Points on a hilly landscape, in no order, each with its height.
A climber steps from a point to the highest of its 5 nearest points, and stops where none of them is higher. Distance is the straight distance between rows; heights are no part of it.
Mosa h=400: [109 137 117  93 118 141 140 112 140 142 132 106 155 118 133 147 135 146
 111 132 130 144 119 139 110]
zapad h=308: [154 122 129 139 145 148 121 148 104 107 133 130 146 130 116 124 127 126
 127 145 115 140  89 142 145]
Miba h=312: [122 131 120 112 125 147 136 121 132 137 133 113 153 118 123 145 137 140
 113 134 122 144 110 145 127]
zogul h=350: [107 134 114 175 116 117 113 127 134 147 125 156 110 115  97 158 163 116
 124 123 109 106 140 172 169]
fogeb h=371: [ 75 148 133  72  95 121 138  84 172 159 136 103 153 112 162 142 128 155
 117 118 174 131 181 123  82]
tur h=520: [ 94 151 124 137 137 124 132  93 164 166 138 143 113 107 127 154 159 116
 122 124 133 133 169 153 142]
Zonen h=556: [ 81 154 124  98 121 129 145  80 170 167 133 122 128 108 147 146 146 134
 119 123 154 137 176 131 108]
papop h=516: [191  95  72 196 123 114 107 194  60  69  90 153  99 126 106  96 109  95
 176 131  75  90  90 133 178]
paga h=374: [199 102 127 165 148 137 117 182  84  85 116 146 113 131 116 100 109 105
 149 121 102 122  94 130 140]
burad h=492: [ 72 172 128 147 156 102 127  82 175 171 152 143 107 121 134 141 158 111
 132 145 147 137 185 139 159]
rufot h=29: [115 135 121 127 125 141 130 115 142 147 133 128 137 111 117 155 150 130
 113 125 119 136 127 161 136]
dibu h=497: [ 46 175 136 100 132 118 133  64 181 175 143 120 125 119 160 131 148 137
 129 138 178 142 198 106 111]
lek h=459: [ 91 152 124 116 129 129 141  87 165 168 134 130 121 106 135 150 155 121
 121 123 141 137 170 146 122]
vome h=472: [219  79 123 170 140 139 125 193  80  81  99 145  96 131 104  97 104 107
 154 100  84 113  93 122 134]
Fole h=316: [143 123 125 152 129 142 112 146 106 114 131 134 146 120 106 135 138 127
 128 142 108 132  97 157 159]
gib h=496: [ 86 161 127 144 145 114 129  94 169 167 142 146 107 112 126 150 159 109
 125 131 137 131 177 150 151]
Gatum h=458: [ 40 182 132 119 150 111 130  63 182 179 156 121 124 127 155 130 158 132
 135 146 169 151 193 109 130]
Goziv h=277: [218  60 154  90 104 176 150 166  80  78  87 119 109 145 113 110  99 127
 114  84  79 118  66  90  74]
Rede h=375: [122 132 122  99 126 144 139 125 128 127 136 107 155 128 132 138 123 144
 110 142 128 149 100 132 113]
sebev h=500: [ 78 165 129 135 147 113 131  81 174 172 147 140 107 116 138 144 159 113
 128 136 148 137 185 139 145]
tumal h=244: [191 108 134 145 153 147 125 170  89  88 122 138 118 134 120 102 110 109
 136 126 111 130  89 123 129]
Lekor h=137: [120 133 121 125 124 145 130 120 133 141 133 124 144 112 115 151 147 134
 115 132 117 141 118 158 135]
Git h=304: [ 22 195 117 169 154  61 107  74 185 174 182 122 142 128 122 153 174 126
 147 155 138 132 174 157 211]
gen h=486: [ 74 173 127 162 154  93 121  92 171 168 154 150 107 124 130 145 161 107
 133 145 142 130 179 146 171]
dopul h=348: [134 119 147  71 117 116 146 132 134 124 135  95 166 157 156 123  85 170
 104 145 164 144 112  93  78]
kati h=421: [ 98 135 122  76 103 130 145 103 152 148 133  96 163 119 147 144 125 158
 111 125 149 140 137 129  90]
gamal h=441: [ 45 166 183  72 102 116 114  63 190 174 156 110 167 128 178 126 128 176
 117 123 223 126 225  95  77]
Gupip h=239: [ 25 194 128 152 165  85 113  64 192 182 185 114 141 129 137 143 175 134
 148 151 147 152 180 139 182]
Gub h=452: [104 145 122 147 129 123 126 109 154 158 133 147 115 108 114 157 160 116
 119 121 124 125 156 164 148]
biz h=249: [200  97 138 123 146 158 141 170  91  92 109 136 102 140 124 103 102 108
 129 104 108 128  87 104  95]
Sala h=228: [184 112 137 114 150 150 140 160  98  96 117 131 112 141 131 105 100 112
 122 121 121 134  88 104  97]
kas h=361: [125 118 148  68 110 113 142 124 147 132 141  86 178 152 158 129  90 180
 106 138 167 148 122  99  79]
soli h=269: [134 116 114 175 111 133 102 155  94 109 119 148 135 123  96 136 143 123
 136 142  98 113  99 160 183]
Fomo h=330: [131 127 128  93 131 141 145 132 120 120 136 105 153 141 138 126 106 148
 109 146 137 150  94 115 102]
nezen h=245: [227  48 159  73  84 175 149 166  72  65  87 107 127 153 114 108  90 140
 109  92  74 117  51  85  69]
sori h=471: [207  78  67 198 124 112 116 203  60  68  79 153  87 129 103  96 100  98
 177 115  61  87  90 127 170]
rar h=647: [ 27 189 133 128 158 103 123  59 186 184 168 113 133 130 152 131 166 137
 143 150 165 155 187 115 147]
Kudi h=378: [ 94 149 114 175 131 102 114 115 151 157 133 162  97 117 107 155 158 105
 123 124 123 109 159 164 170]
nata h=349: [ 23 194 123 163 159  71 109  70 189 179 184 117 143 129 127 149 178 128
 148 151 144 141 177 151 200]
sulol h=278: [ 30 191 131 144 165  92 118  63 189 184 175 117 136 130 143 137 172 133
 144 153 155 157 186 129 166]
Vozi h=246: [127 128 124 124 127 148 129 126 127 132 135 123 148 116 115 145 144 136
 117 135 117 144 109 153 137]
borim h=489: [208  87 116 179 140 129 117 192  78  77 104 149 104 129 110  96 107 104
 156 115  89 107  94 127 145]
pamuv h=276: [151 114 118 168 124 137 105 160  89 101 125 145 139 124 102 124 135 121
 140 147 102 120  95 151 174]
Kozu h=473: [ 58 177 131 130 155 109 130  71 179 176 154 130 116 122 148 137 160 121
 135 144 158 148 189 125 144]
nudup h=358: [ 77 144 160  62  88 116 125  78 180 161 147  97 171 117 172 135 122 173
 116 107 199 127 199 116  69]
Movek h=351: [212  90 133 147 148 152 132 179  87  87 107 141 101 132 116  98 105 107
 140 100  97 122  90 117 116]
Pifo h=345: [226  56 145 110 112 177 147 171  73  81  85 119 104 138 105 106 106 124
 126  80  72 119  67  96  89]
dofi h=352: [ 82 162 117 181 140  87 115 113 153 157 140 162  94 124 116 152 159 100
 128 137 130 107 167 160 176]
fid h=470: [ 58 181 125 167 161  82 116  86 174 172 163 144 112 129 130 143 162 111
 138 153 144 134 179 144 181]
Bofa h=325: [ 88 138 142  64  89 115 137  93 167 152 141  91 175 119 164 141 118 174
 113 112 178 131 169 121  74]
nalo h=333: [136 131 125 115 137 150 131 135 117 122 136 119 152 128 123 133 129 133
 116 145 121 146  95 138 133]
Fava h=442: [236  52 136 141 124 168 139 184  75  80  84 130  99 134  98 106 107 121
 139  80  62 117  75 106 114]
bilo h=357: [ 93 145 107 184 122 102 110 126 138 150 124 163  93 117 102 156 164 106
 126 122 113  98 151 167 175]
lufe h=397: [102 137 117  93 114 138 144 103 150 149 131 107 150 113 137 152 138 143
 113 125 136 143 132 143 109]
Bidu h=462: [ 58 159 144  77 103 117 134  70 176 167 138 110 144 116 165 134 132 151
 123 121 187 130 198 110  87]
kol h=263: [146 125 136  91 137 137 144 140 114 112 130 112 144 148 145 117  96 137
 109 147 142 146  90 104  95]
kofo h=407: [ 68 152 169  64  93 116 120  72 185 165 148 100 170 117 178 131 121 173
 115 111 214 125 212 110  71]
Mazu h=143: [208  67 160  69  90 159 152 160  94  85  93 117 118 152 126 116  84 135
  98  87 104 112  76  87  51]
moto h=238: [172 119 135 116 151 150 136 155  99 101 126 129 125 140 131 110 105 117
 123 133 125 141  85 112 108]
pibu h=279: [150 126 129 113 143 147 136 143 109 110 133 119 144 140 131 122 113 130
 119 146 128 149  87 121 117]
Pif h=498: [153 111  95 188 112 124  97 174  70  83 108 149 126 126 101 113 129 107
 159 150  92 101  92 149 191]
marip h=376: [115 134 119 148 122 133 125 117 142 149 128 142 123 108 106 158 159 124
 115 124 116 124 139 166 152]
Vavo h=547: [184 102  98 188 125 120 105 187  69  75 104 153 113 128 109  98 114 100
 165 137  89 101  94 136 173]
vil h=467: [ 84 144 124  77 101 127 144  88 164 157 134 105 152 111 151 145 130 149
 115 118 160 135 164 128  89]
bov h=450: [ 23 187 138 112 148 111 125  58 186 184 161 110 134 133 159 126 154 145
 137 146 177 151 196 102 126]
Dap h=288: [142 127 130  98 138 142 141 140 113 115 134 112 147 142 138 120 106 138
 113 147 135 148  89 114 104]
retad h=377: [ 97 131 134  66  94 118 141 104 161 148 138  87 176 127 156 143 112 176
 109 121 164 136 146 122  77]
fil h=232: [188 103 140 106 144 153 145 161  98  94 113 132 106 143 133 104  96 112
 119 113 123 131  88  99  85]
zikik h=488: [ 37 173 148  91 119 117 129  62 183 177 146 114 137 124 167 127 138 151
 127 136 195 135 206  99  98]
dev h=338: [120 129 123 153 120 136 120 126 131 142 129 139 133 114 100 156 155 128
 119 127 110 125 124 167 156]
Ved h=476: [229  61 108 183 127 132 128 201  72  74  81 147  90 132  95 100 103 113
 161  96  63  96  93 122 146]
dotuz h=399: [ 48 185 129 154 164  90 119  74 182 178 170 130 123 129 139 139 167 122
 140 154 154 147 184 134 173]
lirit h=529: [195  93  97 189 130 120 107 191  70  71 102 155 106 127 108  96 108 102
 165 128  85  98  94 133 167]
liv h=510: [ 59 165 135  93 123 123 137  68 175 172 140 118 128 115 160 133 142 137
 125 130 175 134 194 114 104]
fizat h=499: [216  76 106 185 131 126 120 201  73  74  92 150  96 130 104  97 104 106
 162 106  77  98  96 127 147]
Gado h=293: [144 119 145  79 127 124 147 139 123 117 130 104 152 157 152 119  85 154
 106 147 157 143 100  92  81]
sop h=417: [227  63 138 140 130 164 139 181  80  84  91 133  96 134 104 102 107 116
 138  83  75 119  83 110 109]
Tevaf h=254: [121 117 108 181 104 128 101 148  99 118 114 149 128 119  90 143 150 122
 137 137  97 104 106 166 186]
tob h=515: [ 76 162 127 115 139 123 137  78 172 172 137 130 115 110 144 143 155 120
 125 132 152 139 182 133 126]
feku h=530: [172 105  84 190 118 118 101 184  63  74 100 153 115 126 103 101 118  99
 171 145  84  95  90 139 186]
zimo h=436: [ 61 180 120 177 154  73 113  98 167 164 159 151 105 132 123 146 160 104
 137 155 143 118 172 153 191]
Zup h=55: [103 142 118 113 124 139 138  99 155 156 132 123 135 106 128 153 151 130
 115 122 128 138 147 153 124]
lur h=262: [168 114 127 158 137 142 111 163  89  94 128 142 137 127 111 113 122 117
 141 144 110 127  92 142 157]
Vorod h=255: [207  76 147  93 116 167 149 163  88  90  94 128 101 144 120 107  95 120
 112  89  99 121  78  91  68]
Nago h=323: [125 122 120 164 116 135 111 138 115 129 125 144 134 115  96 149 151 127
 124 135 102 118 113 168 171]
Mipak h=324: [103 129 105 184 107 116 104 136 120 138 116 158 107 117  91 155 161 116
 126 125 101  97 129 170 177]
pelak h=475: [230  60 122 170 132 145 129 193  77  80  88 141  92 132  99  99 106 114
 153  90  70 108  90 119 131]
vofiv h=280: [130 127 134  83 127 131 145 132 124 124 134 102 157 146 146 125  98 151
 109 146 148 146 100 106  92]
tul h=270: [163 109 156  73 123 125 150 142 118 112 120 116 134 161 153 116  75 144
  99 134 157 134 102  83  69]
noda h=289: [170 118 133 145 147 146 117 160  95  97 131 138 135 132 120 113 118 114
 134 140 114 138  87 133 143]
bak h=227: [174 107 147  87 134 141 149 152 108 104 115 124 117 154 144 111  84 124
 107 126 141 131  93  88  70]
Bubi h=406: [179 107 116 177 134 129 108 178  78  82 117 150 124 129 110 106 115 107
 154 138 100 112  92 140 168]
zim h=628: [195  85 164  69 106 140 154 153 107  98 101 125 116 157 142 116  76 133
  96 104 133 116  97  81  51]
lum h=281: [181 110 123 169 141 136 110 175  85  88 124 145 126 127 111 109 115 110
 148 137 106 120  90 136 159]
tol h=240: [161 121 137  98 144 142 143 149 107 107 127 120 131 147 142 111  94 128
 112 140 137 141  86 102  93]
vumo h=268: [122 118  95 187 100 128  93 154  89 112 108 149 122 124  87 138 149 118
 144 142  91  99 100 160 193]
basi h=465: [ 47 163 160  76 102 115 123  66 182 172 144 109 150 121 174 127 131 160
 123 126 204 127 212 101  83]
Migi h=241: [199  86 152  87 119 156 151 162  96  96  98 126 104 148 131 109  89 120
 107  99 114 119  85  89  64]
Linon h=396: [111 130 130  74 109 126 143 118 143 138 136  90 172 135 149 136 106 168
 107 134 154 145 118 116  88]

For each start below, name the point where the climber stops.
soli | tur
Sala | Vavo
Git | tur
zogul | tur
kas | Zonen
zimo | tur
Fava | Vavo
tol | Zonen
nudup | Zonen
fil | Vavo

Call two points neighbours if one is among the 5 nearest of the other. Go from one point of each pair to the other, from neighbour to neighbour, staying as high as possible. Name the lowest point that can't be avoided.
zim and tur | tul
rar and Zonen | Kozu
Vavo and tur | lum
tur and Zonen | tob

Write out the way that a climber takes from each point below.
rufot | marip > Gub > tur
Vorod | Pifo > Fava > pelak > fizat > lirit > Vavo
dotuz | burad > sebev > tur
Goziv | Pifo > Fava > pelak > fizat > lirit > Vavo
nezen | Pifo > Fava > pelak > fizat > lirit > Vavo
